Each scene shows the same named points in several views. A view is turned or mirrored, shifted and resized as a whole, has a little noise and may leave points out.
In the rows, 128 means zero.

Scene 1
View 1
J_948: [ 99 139 135 119  96  86 107 132 129 141 103  87 150 172 164 131  93  91
 163 130 104 105 117 139 112 157 161]
J_988: [169 168  99 131 165 150  95  91  89 109 136 115 145 114 173 147 148 110
 116 104 110 102  87 183 201 157 117]
J_388: [ 79 180 103 130  81  80  79 151 163 113 147  99 152 153 152 176  83 148
 105 133 129 157 116 143 120 142 158]
J_663: [102 161 117 126 136 102 103 144 111 139 134  82 143 145 150 114 117  84
 170 154 108 104 115 161 119 149 141]
J_619: [ 86 168 105 126 102 107  92 130 142 122 146 110 132 167 170 162  79 116
 144 139 131 130 116 151 122 146 148]
J_727: [101 186 118 142  87 149 119 150 146 111 126 117 167 139 162 178 123  92
 130 155  73 111 111 128 110 154 124]
J_399: [100 191 144 151  40 168 143 170 169 105  88 122 207 132 162 205 139  73
 114 165  16  97 117  87  77 163 122]
J_340: [152 169 113 168 107 147 110 133 123 117 114 108 203 135 146 155 204 116
 125 100  35 102  86 133 162 188 113]
J_84: [147 169 118 141 100 140 106 118 126 104 108 117 182 126 168 177 149 116
  97 103  69 111  96 139 164 166 127]
J_366: [104 182 117 114 124  92  92 149 124 117 135  84 143 113 150 144  98 107
 114 155 126 130 119 167 128 130 146]
J_343: [ 68 209 112 115  75  98  90 169 168  99 143 104 145 116 156 196  62 126
  78 171 130 156 130 143  97 119 151]
J_214: [120 180 106 127 135 162 115 121 113 116 141 121 135 130 176 157 110  76
 148 158 106  98 110 163 136 145 117]
J_989: [ 90 174 115 130  87  94  91 147 149 118 130 100 158 148 155 165 101 126
 117 133 109 137 114 140 121 147 151]
J_645: [119 190 124 131  80 123 103 146 146  99 110 109 177 109 159 192 122 121
  71 131  80 130 110 135 136 146 138]
J_484: [144 148 112 125 141  90  87 110 101 128 122  87 153 139 155 127 133 124
 129  96 115 115  96 170 177 161 148]
J_729: [ 87 193 100 123  93 103  82 143 152 103 152 111 140 127 161 188  78 141
  88 141 138 155 118 155 129 130 148]
J_520: [115 147 117 123 103  87  90 112 128 126 118  99 147 165 169 151  99 128
 127 101 120 126 107 152 150 158 159]
J_957: [135 156 108 132  90 113  88 101 134 110 111 118 164 155 176 182 119 143
  95  81 104 129  94 143 174 165 148]
J_25: [104 196 114 147  80 155 114 158 153 102 128 120 179 127 158 192 134 102
 111 154  64 118 111 123 110 155 120]
J_649: [109 170 113 137  97 134 108 129 138 120 128 116 157 155 169 167 117 103
 138 135  91 113 108 138 125 158 133]
J_6: [114 171 111 121  92 119  96 116 140 106 122 118 148 143 178 187  87 125
  98 117 117 131 109 146 148 148 148]
J_141: [137 141 115 143 108 109  97 108 119 127 112 102 172 165 163 145 148 123
 139  85  82 108  93 144 165 180 143]
J_161: [122 167 108 125 107 147 107 103 128 109 128 128 143 151 185 180  99 105
 123 123 107 111 105 149 150 153 132]
View 2
J_343: [121 123 125  89 110 139 164  52 158  91  62 127  94 132 132  84  58  99
 133 144 130 136 155  97  99  84  68]
J_988: [142 135 189 131  83 107 198 113  96 168 126 171  90 116  73 195 126 135
 142  95 124  71 150 162 134  81 122]
J_520: [144 115 143  94  70  77 178 105 133 140 103 162 116 141 110 128 104 137
 131 153 123 115 151 123 173  89 101]
J_25: [141 154 110 110 147 157 143 122 115 109 114 138 114 129 130 115  98 103
 143 128 117  83 150 112 111 111  95]
J_141: [155 132 139  97  85  85 171 149 110 157 138 164 116 131 111 150 127 135
 133 140 115  88 144 134 181 107 117]
J_645: [131 128 117  93 129 150 183 108 127 146 115 134  92 109 134 117  94  96
 145 116 138 109 133 122 134 106  91]
J_388: [132 109 135  68  82 104 159  88 153 102  81 137  90 132 126  86  77 110
 129 154 114 131 151 114 137  91  89]
J_729: [125 109 146  84  89 117 177  71 149 113  79 138  84 125 115 103  74 107
 134 137 126 127 151 122 122  81  87]
J_366: [139 152 155 108  73 105 175  76 138 122  92 144  90 125 114 146  86 128
 130 129 118 132 156  90 120  83  73]
J_619: [143 124 147 100  80  88 149  90 137  98  81 159 116 153 105 115  89 133
 130 160 112 108 164 114 134  80  96]
J_340: [159 160 127  99 122 135 158 184  89 161 164 151 100 107 123 159 136 114
 142 108 107  65 135 135 154 132 121]
J_484: [150 133 167 101  57  76 193 121 118 165 125 165  92 121  97 171 118 140
 129 125 120 109 148 126 169  93 107]
J_948: [161 157 121 108  73  67 158 115 129 127 108 163 142 156 129 136 108 150
 126 169 116 125 159  72 177 100  76]
J_957: [133  94 135  90  99 103 192 120 125 158 115 160 111 128 111 120 109 116
 141 136 138  94 138 157 177  95 119]
J_649: [148 143 129 114 109 114 151 119 117 116 108 156 127 143 113 130 105 127
 137 143 112  89 156 117 137  96 100]
J_214: [148 162 160 147 106 121 154  95 106 113 101 165 123 148  89 166 106 139
 140 126 113  76 168 119 106  81  99]
J_399: [150 180  57 124 189 179 129 143 108 112 129 134 156 140 161 102 103 102
 150 138 127  80 146  82 124 132  81]
J_84: [140 131 128 113 127 135 182 133 104 162 134 154 112 118 117 143 119 112
 147 114 135  79 138 143 153 109 113]
J_6: [129 106 136 106 105 112 183  88 129 132  91 156 117 139 110 116  95 118
 142 142 138 101 149 137 147  84 101]
J_989: [139 132 128  85  92 107 160 100 139 116  97 142 105 133 127 110  89 116
 132 148 118 122 149 106 141  98  87]
J_663: [161 179 156 117  63  83 147 109 119 113 108 157 109 142 109 167 106 151
 123 143  94 116 167  76 128  93  80]
View 3
J_948: [113 160 123 138 141 160 100 130  81 151 163 124 115 143 152 115  79 124
 114 125 102 116 110 172 138 115 106]
J_388: [118 118 116 136 112 191 122 155 142 161 110 124 123 156 150 134 124 135
 107 119 119 114 169 150  96 109 128]
J_988: [163 143 133 115 125 125 125  94 191  92 172 124 106 130 170 153  67 187
 173 108  93 109  66 118 119 135 177]
J_366: [124 153 116  98 104 179 109 140 157 163 149 101 107 148 161 110  83 166
 128 121 111 116 129 159 110 114 130]
J_84: [178 124 152 104 111 146 152  98 151 100 151 149 138 141 140 149  96 144
 120 136  73  92  81 135 107 134 142]
J_649: [157 139 134 140 125 161 131 125 120 145 139 135 130 144 168 137  92 150
 106 123  83 101  98 148 119 109 124]
J_727: [174 144 145 124 108 172 147 131 119 162 132 130 140 148 170 130  93 160
  85 135  67  90  89 152 108 102 111]
J_957: [151 104 130 128 129 158 127 108 149  92 144 157 133 138 128 156 112 127
 130 121  98 110 124 134 118 136 157]
J_729: [133 114 110 115 107 199 122 147 165 158 119 118 121 151 152 126 116 159
 115 114 109 118 162 148  99 111 144]
J_343: [143 115 110 100  94 228 124 163 154 194 104 112 129 157 154 109 121 167
  82 121  99 115 173 164  96  93 127]
J_484: [122 154 133 121 128 128 114 109 149 107 173 122 104 140 153 138  77 144
 160 118 113 111  96 139 117 141 142]
J_214: [172 156 125 133 126 160 120 125 141 158 152 114 118 137 194 130  68 197
 121 111  75 108  68 144 130  98 144]
J_161: [173 123 121 138 137 170 120 118 138 126 145 139 130 133 164 142  91 167
 116 112  78 115  95 142 135 110 157]
J_520: [120 130 116 138 139 160 106 125 124 119 151 137 117 141 142 136  96 127
 135 116 112 120 130 150 127 126 141]
J_645: [169 117 143  84  93 183 149 122 155 136 133 137 142 149 131 126 109 149
  98 137  79  96 122 151  96 123 128]
J_6: [155 110 117 125 127 183 118 126 145 127 135 140 131 139 144 135 107 152
 114 114  94 118 132 146 124 115 155]
J_663: [114 182 126 129 125 146 108 136 116 167 164  99 100 147 186 119  63 161
 134 120 110 110  89 159 119 112 109]
View 4
J_214: [123 163 105 113 128 144 153 135 147 115 127  84 199 125 134 151  97 133
 111 107  71 159 108 117 154 157 112]
J_366: [ 75 159 106 118 121 121 182 127 143 118 124  68 176 161 149 122 106 112
 107 161 102 137 101 111 129 150 130]
J_729: [ 70 166 106 113 131 107 205 104 146 120 135 100 158 180 115 106 106  88
 102 159  94 142 132 126 134 145 132]
J_649: [ 97 164  86  98 136 147 155 128 151 100 119 100 163 134 115 127 102 112
 106 116  76 157 118 137 119 165 136]
J_989: [ 69 163  88 103 132 124 183 119 151 104 119  93 147 158 118 108 105  95
 102 148  93 145 119 136 109 158 144]
J_727: [ 85 179  77 111 131 141 143 122 162  94 109  95 184 143 105 144 111  95
 109 104  69 153 116 144 121 169 145]
J_25: [ 75 182  77 117 134 141 134 110 166  98 113 101 189 150  91 142 125  83
 118 104  63 147 131 145 124 171 150]
J_343: [ 55 186  97 129 120  88 220 101 154 110 118  94 178 206 107 128 102  61
  89 150  90 139 116 139 129 139 143]
J_619: [ 98 162  93 100 133 119 207 128 144 109 120  89 142 144 126 114  81 115
  88 133  82 160 112 132 123 149 127]
J_520: [ 90 144 102  80 142 148 176 138 130 110 135 106 129 138 132  99  96 124
 101 161 105 151 119 128 109 160 132]
J_388: [ 64 166  92 107 135 105 212 104 151 109 121  96 131 169 111  92  99  86
  95 157  88 144 129 135 113 148 144]
J_663: [ 93 155  87 110 119 135 162 149 152 109 108  46 163 119 165 124  92 140
 109 135  90 149  83 109 113 163 132]
J_340: [ 82 149  81  95 151 190  71 120 166 107 130  99 164  96 109 109 150 118
 157 118  71 141 151 123 118 197 149]
J_399: [ 60 201  49 109 129 160  98 125 171  66  92 115 205 161  73 173 130  63
 108  82  62 147 113 179  91 187 178]
J_645: [ 62 168  98 108 136 144 140 107 148 107 134 117 183 175  99 127 135  79
 120 148  92 135 137 138 124 166 148]
J_957: [ 92 142 108  75 152 169 152 127 130 115 153 137 142 140 108 102 114 115
 114 154 101 150 147 131 123 166 129]
J_141: [ 96 137  91  74 149 179 128 139 142 109 137 107 131 106 125  95 115 136
 124 145  92 150 133 126 108 179 136]
J_948: [ 89 154  80  80 127 148 171 162 139  91 108  82 138 133 147 124  84 130
  87 144 102 154  81 139  87 165 142]
J_484: [ 96 131 112  86 141 164 145 140 134 126 146  88 142 115 153  92 113 145
 127 171 108 141 123 100 125 168 123]
J_161: [115 157 107  89 141 155 162 130 136 115 141 123 171 138 112 135  97 121
 103 122  82 163 131 133 142 158 118]
J_84: [ 89 153 100  90 147 177 111 120 142 112 146 125 175 134 102 123 136 108
 133 136  88 145 147 132 130 178 138]
J_6: [ 93 157 110  91 140 136 188 121 133 116 144 122 152 161 111 114  98 104
  99 150  93 153 135 133 133 151 126]
View 5
J_366: [128 107 128 109 148 131 128 176 127 130 130 169 164 119 104 148 121 114
  94 134 147 141 119 118 116 128 150]
J_25: [120 107 103 119 143 120 133 137 139 153 150 145 144 119 119 136 145 100
 142 130 182 153 134 123  94 112 172]
J_619: [128 133 142 121 163 146 134 139 118 130 141 168 160 127 113 126 119 122
  96 125 127 151 130 124  98 139 163]
J_663: [150 119 111 129 151 141 142 166 133 135 146 178 193 129 106 157 137 108
  95 132 127 145 128 118 115 130 169]
J_388: [112 125 149 101 152 139 135 145 127 138 135 154 133 105 103 123 101 113
 102 120 144 132 133 121 104 132 156]
J_141: [166 109 118 112 134 135 147 129 142 174 150 153 150 141 117 134 141 100
 127 133 104 151 116 113 123 129 146]
J_948: [151 121 130 119 154 144 153 141 113 137 143 159 181 118 116 139 142 102
 103 131 119 160 133 104 122 152 171]
J_729: [110 113 145 100 150 131 121 158 126 136 130 157 131 116 107 125 104 119
 102 127 154 140 122 124 104 127 145]
J_649: [137 117 117 122 150 132 137 134 132 148 150 154 157 132 120 132 143 108
 125 131 145 157 127 120 102 127 163]
J_214: [139 111 106 135 155 127 117 154 134 139 149 176 176 154 124 143 151 123
 115 141 148 164 113 131  95 113 160]
J_484: [166 103 124 109 135 136 135 156 141 162 139 169 159 147 108 143 129 111
 105 139  98 143 104 116 131 128 132]
J_988: [165  93 106 120 135 119 112 162 152 170 144 177 152 178 120 143 143 127
 118 148 114 153  86 131 115 103 121]
J_645: [120  92 119  98 135 116 130 150 132 155 135 137 129 117 115 132 132 101
 132 135 170 152 120 114 111 118 148]
J_84: [148  92 108 107 130 117 132 136 142 174 146 143 133 142 123 132 148 102
 144 141 143 157 110 116 116 115 141]
J_727: [127 112 106 124 149 125 135 138 134 146 150 150 156 124 120 137 149 103
 133 130 171 158 134 120  97 119 174]
J_989: [126 116 134 106 147 135 139 145 128 142 139 152 146 110 108 131 119 107
 111 125 145 143 131 117 109 133 159]
J_957: [146 106 138  99 137 129 132 127 132 170 141 144 123 139 120 114 127 112
 127 135 118 155 109 117 118 129 131]
J_6: [127 108 140 106 148 129 123 138 121 149 136 151 134 133 121 118 127 119
 117 136 141 159 116 119 105 131 142]
J_161: [139 112 127 120 153 128 121 134 124 149 146 159 147 152 129 122 143 123
 121 140 138 170 112 124  99 124 146]
J_399: [118 100  90 120 142 115 151 120 128 153 155 120 151 101 130 138 173  79
 165 130 207 171 150 106  97 121 195]
J_343: [ 89 112 145 100 155 127 119 163 114 118 127 150 134  96 108 128 105 118
 101 124 185 143 135 122  94 128 161]
J_340: [166  96  84 115 121 119 149 129 167 192 161 145 143 141 117 148 158  85
 156 132 134 144 118 118 118 102 154]
J_520: [143 113 142 106 146 138 137 143 123 148 137 156 146 128 114 126 122 112
 106 132 117 151 119 113 118 139 144]

In a view up to two points have been moved. Name them for each view, in the order of its rows, or write -.
view 1 -> J_729
view 2 -> J_645, J_948
view 3 -> J_484
view 4 -> J_957, J_6
view 5 -> J_619, J_520

Scene 2
View 1
J_63: [100 145 154 117 118 130 132 128 113 114 102  86 110 124 197 126 152 144
 138  99 166 100 142 111 115 145 116]
J_198: [ 87 142 120 132  96 138 124 125 109 122 122  87  99 126 174 141 149 132
 119  91 138 124 157  98 104 146 130]
J_78: [ 94 143 117 102 145 139 113 143 130 120 105 118 146 110 182 173 131 147
 139  97 112  96 112 154 131 127 128]
J_932: [ 88 126 109 125 125 143 106 130 125 123 110  93 113 120 158 156 128 115
 114  94 126 139 135 118 110 148 123]
J_449: [ 85 131 124 114 123 139 109 134 130 119 112 106 123 117 155 149 146 122
 113 101 131 132 154 126 113 145 133]
J_212: [ 89 150 121 115 118 131 126 139 126 117 108 102 122 110 179 145 142 136
 138  92 132 105 149 123 104 137 132]
J_852: [ 94 145 120 123 113 138 127 133 114 123 113  92 115 120 189 152 140 139
 138  90 135 106 135 114 112 134 125]
J_501: [ 96 145 129 108 126 140 127 137 125 120 108  96 130 117 190 157 147 140
 139  99 141 108 139 127 122 127 128]
J_304: [ 80 123  88 131 103 161 105 130 116 134 139  97 115 130 145 183 145 119
  96  96 108 160 155 114 121 130 143]
J_392: [ 96 137 126 113 135 137 116 134 123 122 104 103 127 118 183 158 130 139
 133  94 130 104 115 134 124 138 120]
J_478: [ 86 135 114 117 117 145 103 127 105 130 132 123 126 127 164 170 143 157
 102  98 104 105 117 144 136 141 137]
J_679: [ 96 153 108 122 128 132 135 143 128 120  98  87 121 106 199 155 121 129
 161  81 129 101 124 113 100 127 121]
J_804: [ 90 150 128 126 107 129 125 128 108 120 113  98 108 118 186 137 142 146
 131  87 134  96 136 115 108 146 127]
J_605: [ 91 143 131 120 118 128 122 133 126 115 103  94 112 113 174 132 142 125
 131  93 145 114 153 112  98 149 127]
J_14: [ 90 149 131 121  99 136 128 126 102 123 126 101 112 126 187 145 158 156
 123  95 136 100 146 116 121 137 133]
J_69: [ 97 146 142 120 109 130 130 128 114 117 108  88 109 123 190 130 153 140
 133  96 157 106 150 107 111 144 124]
View 2
J_198: [ 54 111 117  65 135  95  82 147  97 142 154 147 118 154 152 111 167 137
 116 124 113 102 165 176 112 128 133]
J_478: [ 69 156 100 134 168 103  82 148 111 172 104 137 117 168 116 135 169 102
 111  94  98  94 129  88  98 141 145]
J_852: [ 72 122 122  97 139 141 102 140 119 139 149 145 104 154 129 111 152 124
 103 119 115 108 147 163  97 135 133]
J_932: [ 62 163 101  85 127 116  98 161  89 123 120 136 100 172 160 105 167 132
 138 124 132  84 147 135  96 107 144]
J_449: [ 70 145 105 113 146 101 106 172  88 142 124 147 114 165 149  88 178 124
 126 121 129  77 151 149 100 100 152]
J_304: [ 19 198 121  95 151  55  77 162  60 105 114 137 109 178 155 119 183 117
 124 111 102  75 148 138 116 145 163]
J_679: [ 81 136 121 101 113 188 123 146 135 116 156 155  77 152 118 102 150 135
 104 131 123 112 142 166  83 137 133]
J_14: [ 69 103 118 114 165 106  89 145 117 173 145 149 129 149 124 113 163 112
  96 108 100 103 152 159 109 135 136]
J_63: [ 96  75 124  84 149 149 111 136 131 172 155 137 128 147 145  95 130 119
 106 121 139 101 156 187  98 102 127]
J_605: [ 82 106 106  91 129 130 110 160 109 147 148 152 109 155 147  86 166 138
 122 132 131  96 158 173  96 102 136]
J_804: [ 78  98 109  91 137 134  94 143 125 164 154 150 112 148 126 114 162 131
 107 120 109 114 152 154  98 130 126]
J_78: [ 95 164 106 162 152 171 124 160 135 150 111 144  93 163  99 106 158 102
 105 108 117  93 118 109  78 126 150]
View 3
J_392: [151 111 103  79 141 122 119 112 151 132 136 146 102  91 152 148 165 109
 124  95 124 101  99  79 144 127 148]
J_804: [117 118  96  92 149 118 130 102 205  97 162 121 106 101 129 152 162 122
 132  99 129 126 102 106 152 152 150]
J_605: [129 141  83  93 143 127 121 109 209  98 147 108  81 121 149 164 169 121
 121  86 136 119 119  77 145 160 114]
J_78: [149 107 107  71 146  96 132 102 119 158 123 157 128  64 145 150 188  97
 121  80 107  87 100  82 139  95 133]
J_304: [100 155 108  91  87 203  99 165 142  51 146 125  96  61 118 165 182  58
 112  29 124  93  48 110 144 155  82]
J_63: [149 112 105  87 165 131 130  96 209 101 163 132 103 133 144 152 136 146
 136 107 146 137 124  82 138 169 152]
J_852: [132 115  94  90 139 127 131 107 200 101 138 135 102  91 134 172 165 110
 126  83 123 126  98  99 144 148 154]
J_501: [153 117 105  82 146 124 132 104 179 116 126 147 117  95 139 175 161 113
 124  71 127 118 113  82 124 137 129]
J_69: [141 122 100  91 158 132 130 102 223  86 159 124 101 128 137 166 147 136
 131  90 143 140 123  87 134 172 135]
J_449: [125 149 101  88 128 150 111 131 157  96 152 113  90 105 146 150 178 104
 119  65 142  91 104  80 140 150  81]
J_478: [110 114 129  81 132 139 124 127 105 108 173 144 138  64 113 123 173  96
 127  77 121  89  63 121 157 126 128]
J_212: [125 131  86  87 147 108 133 101 196 108 138 117 105  99 135 171 183 113
 122  75 121 115 116  90 140 140 118]
J_198: [108 138  91  98 130 161 116 123 219  58 164 107  87 107 122 164 160 111
 128  77 137 130  90 106 152 178 127]
View 4
J_478: [151 136 138 133 127 116 117 203 178 122 135  72 120 167 165 171 120 131
 121 124 150 120 110 120  85 114 101]
J_14: [107 144 156 108 149 108 113 159 203 132 136 105 137 147 171 126 149 128
 130  73 101 103 155 109 100 130  82]
J_605: [106 120 141 143 149 160 126 133 198 111 128 142 143 128 143 148 169 126
 133  89  90 101 185 102 103 146 115]
J_78: [163 121 132 144 131 125 112 143 199 105 117  66 138 113 184 222 142  80
 150 141 139 104 133 119  78 123 117]
J_212: [119 129 143 132 153 136 120 146 208 117 128 112 141 128 165 160 157 117
 143  97 105 100 166 112  93 143 110]
J_804: [115 126 150 122 155 128 118 156 192 128 154 112 159 137 153 138 155 108
 141  81  97  98 169 107  98 138 100]
J_63: [ 99 124 153 119 133 138 108 111 184 120 126 120 153 111 155 131 171  98
 129  58  71  96 190  93 108 118  76]
J_679: [116 104 155 145 179 136 126 107 203 124 140 105 176 109 175 178 148  76
 155 106 116  77 174 105 107 162 144]
J_69: [ 91 129 153 122 145 136 118 122 193 123 130 130 147 128 156 126 166 115
 129  63  78  98 184  96 109 131  87]
J_932: [112 110 136 171 147 172 137 149 167 107 126 129 129 154 146 167 133 148
 112 115 133 107 149  99 117 141 146]
J_392: [134 112 140 146 131 138 119 134 176 112 127  87 146 119 163 185 141  89
 135 113 121 102 151 103  99 120 114]
J_198: [ 83 130 153 133 165 143 131 155 191 129 140 138 137 161 151 114 146 152
 119  72 101  98 168  98 119 151 116]
J_501: [118 126 147 134 144 129 116 118 205 115 108  99 133 117 183 176 149 104
 136 100 109  97 160 106 101 131 105]
J_852: [108 123 156 131 161 126 121 136 195 127 133 105 151 133 173 151 144 107
 135  88 111  88 163 105 108 141 115]
J_304: [ 99 133 142 165 169 148 143 178 189 119 107 124  82 196 178 151 103 201
  96 124 164 106 109 108 127 151 151]
J_449: [119 129 129 154 134 168 129 152 194 102 104 134 105 145 148 165 154 154
 119 112 115 115 154 105 100 137 121]

In a view up to two points have been moved. Name them for each view, in the order of its rows, or write -.
view 1 -> -
view 2 -> J_14
view 3 -> J_63
view 4 -> J_212
